Each row is a point on a tangle of strands that fork, close into loops and nearly touch. The rows are in no order.
Points whose rows are less than 67 apart are linked; no others are. Some points are linked to none.
<330>: [ 20  -5  15 -17  -9  -1 -15  -9 -24   6  22 -31  40   3   1 -26  10  14
  16  14  38  19]
<194>: [-26   9  19  24  24  45 -27   4  23 -22  -4  -3  19   4   2   9 -34   3
 -27  19  14  20]
<556>: [-10   3  -3  40  -1  16  -3 -17  37 -22  35  -8   3 -20 -14  11  19  15
 -13  -6 -18  30]
<517>: [ -4  -5  20  14  35  34 -15  -6 -13 -30  -1 -32   6   5 -21 -18  -3  -1
 -20  17   7  31]
<625>: [  5   8   0  -8  24 -17  18  24   1  -8 -15  40 -47   8   5   4   4 -25
  -4 -16 -18 -32]
<72>: [ 21 -22  -7   0 -25 -22   6 -11  11   3  12   9  34   6  -6 -15   0   6
  33  -3  -3 -21]
<830>: [ -8  -6 -32  15 -16  24   9 -14  24   0  16  11 -19   9 -21   7 -15   1
  -3  -9 -22   7]
<760>: [  1  16  23  11  16  36 -14  -5  22 -18  17 -15  18   1  14   6 -19  11
 -40  33  25  22]
<453>: [-26  -9 -13  18   6  11 -29   1   6 -17   8  -2   8  -3 -17  -3   5  -4
  16   2 -48  17]
<686>: [ -3  28 -11 -29  -1  -8  -3  -1 -33  23 -12  41 -16  22  11  24 -10 -12
   7 -14  19 -15]
<231>: [  4   1   4  -4  25  24 -18  -8 -28   6 -27 -11  14  -2  21 -17 -20   7
 -22  30   9  32]
<88>: [ 30   2   5  27 -24 -35   0  -1  32   9   1  -7  19 -34  -8   6  41   0
   8 -20 -16  -7]
<810>: [  3   6 -17 -21 -19  -9  -4  22 -33   3  11  18 -44  -7  -4  11  -2 -14
  -3  -3 -13 -29]
<570>: [-35  -7   8  24  18  30 -40 -13   4 -27  12   4  17   7 -15 -20   4   0
  20 -10 -22  19]
<379>: [ 16  12 -10   5 -22  27  -7  -3 -21  -6  10  12  -2   2  -4  -3 -18  21
 -35  20 -16  14]
<463>: [-16 -15 -13  23  -3  -1   6  10  20 -14   5 -20   7  -2 -29  -3  17 -14
  21 -15 -52  -5]
<667>: [-25  -9 -16  -9 -18 -22  26   8  18  18   9 -16 -23  15  12  27  -2   2
  12 -22  14 -25]
<102>: [-10  15  16 -22  26  31 -29  14 -21   9 -14 -11  26  16   9 -14 -18  -5
  -9  21  35  31]
<857>: [ 13   9   5 -28 -37 -10 -18  -7 -36   9  15 -20  23  -2   7 -25  12   1
  28  11  26  -1]
<80>: [  3  -6  20   8  10   3 -30  -8   3  -8  15  -1  45  -1  23 -17   4  23
  -9  26   9  27]
<637>: [ -6  -2  17 -27   1 -17  -3  18  -5   2  -7 -22 -22  -5 -13 -12  24 -15
   6  15 -12   6]
<204>: [  8  12 -10  27 -10  -2 -10 -23  18  -4  31  -1  18 -39  -6  15  32  19
 -16 -11 -13  35]
<70>: [-12  15 -10 -18 -16 -14   6   1 -18   9 -11  21 -32   7  33  38 -24   3
   1 -21  21 -29]
<414>: [ 31  16   0   3 -13  32  12   9 -12   6  33  -3  14   7 -19 -35  43  -1
   5  -2  30  28]
<210>: [  6  -8   9 -12  11 -13  49  21  -2  -7 -30  -3 -31  13 -19  18 -11 -19
  -5 -24  12 -29]
<452>: [ -7   9  -4  16   8  43  11 -27  29   0 -18  25   3  16   3 -14 -29   4
  -9 -10   7  16]
<456>: [ -9  -8 -10  14   3  11   8  15   0   2 -34   8 -12  -1  19   2 -18   6
 -30  14 -33  -3]
<206>: [ 10   5  -7  -8  -6 -21   1  36  -9  -6  11  35 -41  -8  18   1   0 -14
   5  -9 -20 -46]
<525>: [ 25  -6  -2  11 -14 -28  -4   4 -32   3  12   8 -21 -42  29  -7  26  11
 -12  12 -16 -16]
<269>: [  0   6   7 -11 -11  24  17  -1  10   3 -18 -24   4   4  -4  14 -40  11
 -19   8  25   7]
<519>: [-15  18   6 -35 -21  14   0  15 -25   6 -27 -27   6   8 -11  30 -39   0
  -7   7  18   2]
<848>: [-11   6 -18   2  14  -2  20   8 -10  18 -29  38 -34 -11  35  36 -33   1
 -13 -22   3 -22]
<484>: [ -9  -3  27  26  38  31 -18 -13   5 -37  28 -28  22  -2  -7  -2   6   8
 -27  22  31  24]
<564>: [ 21  14  22  19 -16 -17  -6   1  37  -7  13  -9  24 -24 -21  -6  37  -1
   6  -4  -7  14]
<248>: [-40  17   9   0  21  10   2   8  33  -9 -40   2 -19  20   4  10   1 -14
  -3 -10 -36   4]
<732>: [ -1  14  10  28 -10  26  -8 -14  39 -20  48   6  17  -1 -11   2   5  18
 -19   5  11  27]
<717>: [ 29  -8  -5  27 -20 -41  10   5  -5   4   8   1   9 -39  25   6  35  12
  -2  -9 -18 -25]
<156>: [ -7 -23 -24  -5  -4 -30  21  -3  21  16  14   7  -8   4   9  12   3  -5
  36 -26   8 -40]
<91>: [ 12  23  10  11 -12  34  -4  -2  14 -12  20   3   6   6  -1  -6  -9  17
 -38  26   6  21]
<550>: [-10  14   9 -37  -9  21 -23  11 -27   4   2 -28  13  20 -13   3 -27   0
   2  13  35  18]
<45>: [  2 -17 -14 -10  10 -34   1  -3   0  17   8  21 -22  -9  38   0   2  -1
  25 -16  13 -36]
<587>: [ -7  -4  19  19   8  -7 -12  -1  32 -20  17 -19  39  -6  21   4   9  30
 -12  19  -8  19]
<277>: [ -3 -11  -2   0 -28  -7  -3  15  17  -6  21 -19  19   1 -39   7   3  -2
  23  -4 -21   2]
<703>: [ 26 -35  -8   5   6 -19  24 -10   2  -2  -7  13  12  10   0 -23 -11  -2
  21  -4  -1 -34]
<647>: [-16   3 -26 -16  30  -7   8 -15 -34  14 -32  15 -20  18 -16  37 -15 -20
   7 -14  -1  -2]
<561>: [ -2 -18  -9  10  13  -5  19  21  -7   5 -46  20   0   3  20   2 -25  -4
  -8  -3 -30 -30]
<306>: [ -2  22  14 -10  31 -19  13  12 -10   3 -44  48 -22  13   9  20  -3 -24
  -1  -9 -13 -18]
<293>: [ 11 -28 -10  19   4 -20  18  15   6  -6 -19  16  13   8  18 -15  -6   3
   0   2 -40 -36]
<216>: [-21   0   9  15  19  40  -6 -11  28 -18 -22   1  25  16  -8  -2 -41   6
  -3  -7   4  17]
<390>: [-13  -2   0 -12  -5 -10  33  20  21   8 -15 -14 -33  15  -4  21  -5  -4
 -10 -13   7 -17]
<769>: [-10  11  10 -17  -7  11  13  10  28  -4  -3 -28 -16  15 -15  10 -11  -1
 -16   8  13   7]
<454>: [-15 -12   1  -4   8  12 -31  -9   9   5  11  -5  27  12   9  -8 -11  11
   9  12  13  25]
<690>: [  0  -2  -4  -4 -43 -37  -3   5  11  16  11 -31  15 -20   4   9  19   1
  41 -17  12 -24]
<175>: [ 16 -16   4  -7  16  12  20  -8 -17  -6 -19 -16 -13   4 -24 -27  -3 -10
  -8   6   0   8]
<594>: [  7  -4   7 -19 -23 -32 -10 -13 -13  22   7 -28   1 -23  19  -9  20   0
  29   2  29  -8]
<674>: [  5 -12  15 -32   3 -27   8   9   2   5 -12  -4   2  16 -12 -15  14 -16
  24   4   1 -12]
<481>: [ -5  -2  -7 -11 -25   2 -12 -11   3  13  11  -5   4   5  16  -1 -14  17
   3   9   9   4]
<617>: [ 11   5 -25  -3 -33   6  -7   2 -24   5  19  19 -19  -4 -11  -1  -6   4
  -7   7 -23 -12]
<663>: [-21  -5 -10 -19 -27 -18   4  -4  24  17  20 -34  -7   2  -7  22   6   3
  31 -16  22  -4]
<179>: [ 12 -18   8  -6 -34 -11   6  -1  13  -7  20 -24  35  11 -27  -4  -9  10
  30  -5  11  -6]
<642>: [ 14 -27 -16  -4  18 -26  -4 -11 -28  19   1  10  -7 -20  21 -23  12  -5
  17   6  -1 -21]
<128>: [ 24 -14   0  -6  12 -10  -3 -15 -28  18  -2   6   2  -9  22 -38  18   1
  -1  19   9   7]
<323>: [ 16 -16   5   5  18   3   3 -14 -14  -3 -20 -11   0  -3  10 -25  -4   8
 -21  22  -5  15]
<792>: [ 10  16  13   3 -20   1 -13   8  14   2  19   3   3 -16 -21 -17  30  -6
   2  11 -15  17]
<170>: [  4  -7   3 -11  22   9  39 -10   0  -3 -34  -4 -18  13 -24  -5 -13 -20
  -1 -13  13  -3]
<273>: [ 18  31   7  11 -19  21 -14   8 -11   1  44   0  11 -18 -21 -15  38   2
 -16   7   4  33]
<620>: [ 10   7   2  15  10  -1 -20 -21  -8 -14  32 -17  33 -37 -13  13  31  19
 -16  -5   7  43]
<263>: [ -5  39  10 -17  12 -13   4   4 -23  21 -38  57  -1  28   5  27  -3 -22
   9  -4   5  -9]
<181>: [ -5  13   1 -18  10   2  -1   6  -6   5  -7  13 -31   5 -14 -22  28 -28
  -1   5 -15   8]
<796>: [-20  -3 -31  -4  20   2  15   2 -10  12 -30  15 -40   3   6  30 -13 -14
 -11 -17 -16 -12]
<146>: [ -6 -16 -26 -10  42 -29  22 -11 -18   7 -19   8 -19  23 -10  30  -7 -18
  25 -27   9 -31]
<228>: [ 28   4   4   0 -21 -14  -5  14 -24  -2  18  35 -33 -20  33 -23   9  -2
  -6   4  -5 -30]
<720>: [  4 -18  -5 -30  20 -33  20  -8 -16  10  -9  -4 -21  18 -14   6   9 -19
  25 -14  21 -18]
<576>: [-23  -3  21  29  27  18 -40 -14   1 -23  19  -9  28 -11 -18 -25  28  -4
  21 -11   4  25]
<549>: [-10  10 -10  14   5  31  18 -11  15   8 -36  25  -5  -4  12   4 -36   6
 -21  -3 -13   6]
<148>: [  0  -9  -3  17 -25 -10   5   2   9  -4  18 -21  17  -1  17  10   2  31
 -16  10 -16   1]

A fork is a point with three links, a tip a point with one. Leave the first point through the second and follow the links. Name the first fork or tip that comes.
<463> / <277>: <760>
<293> / <703>: <576>
<181> / <637>: <206>
<206> / <625>: <181>

How many points has the smallest loop of links through each point below? Write - if it is on no loop.
<148>: 5
<323>: 10
<769>: 11
<637>: -
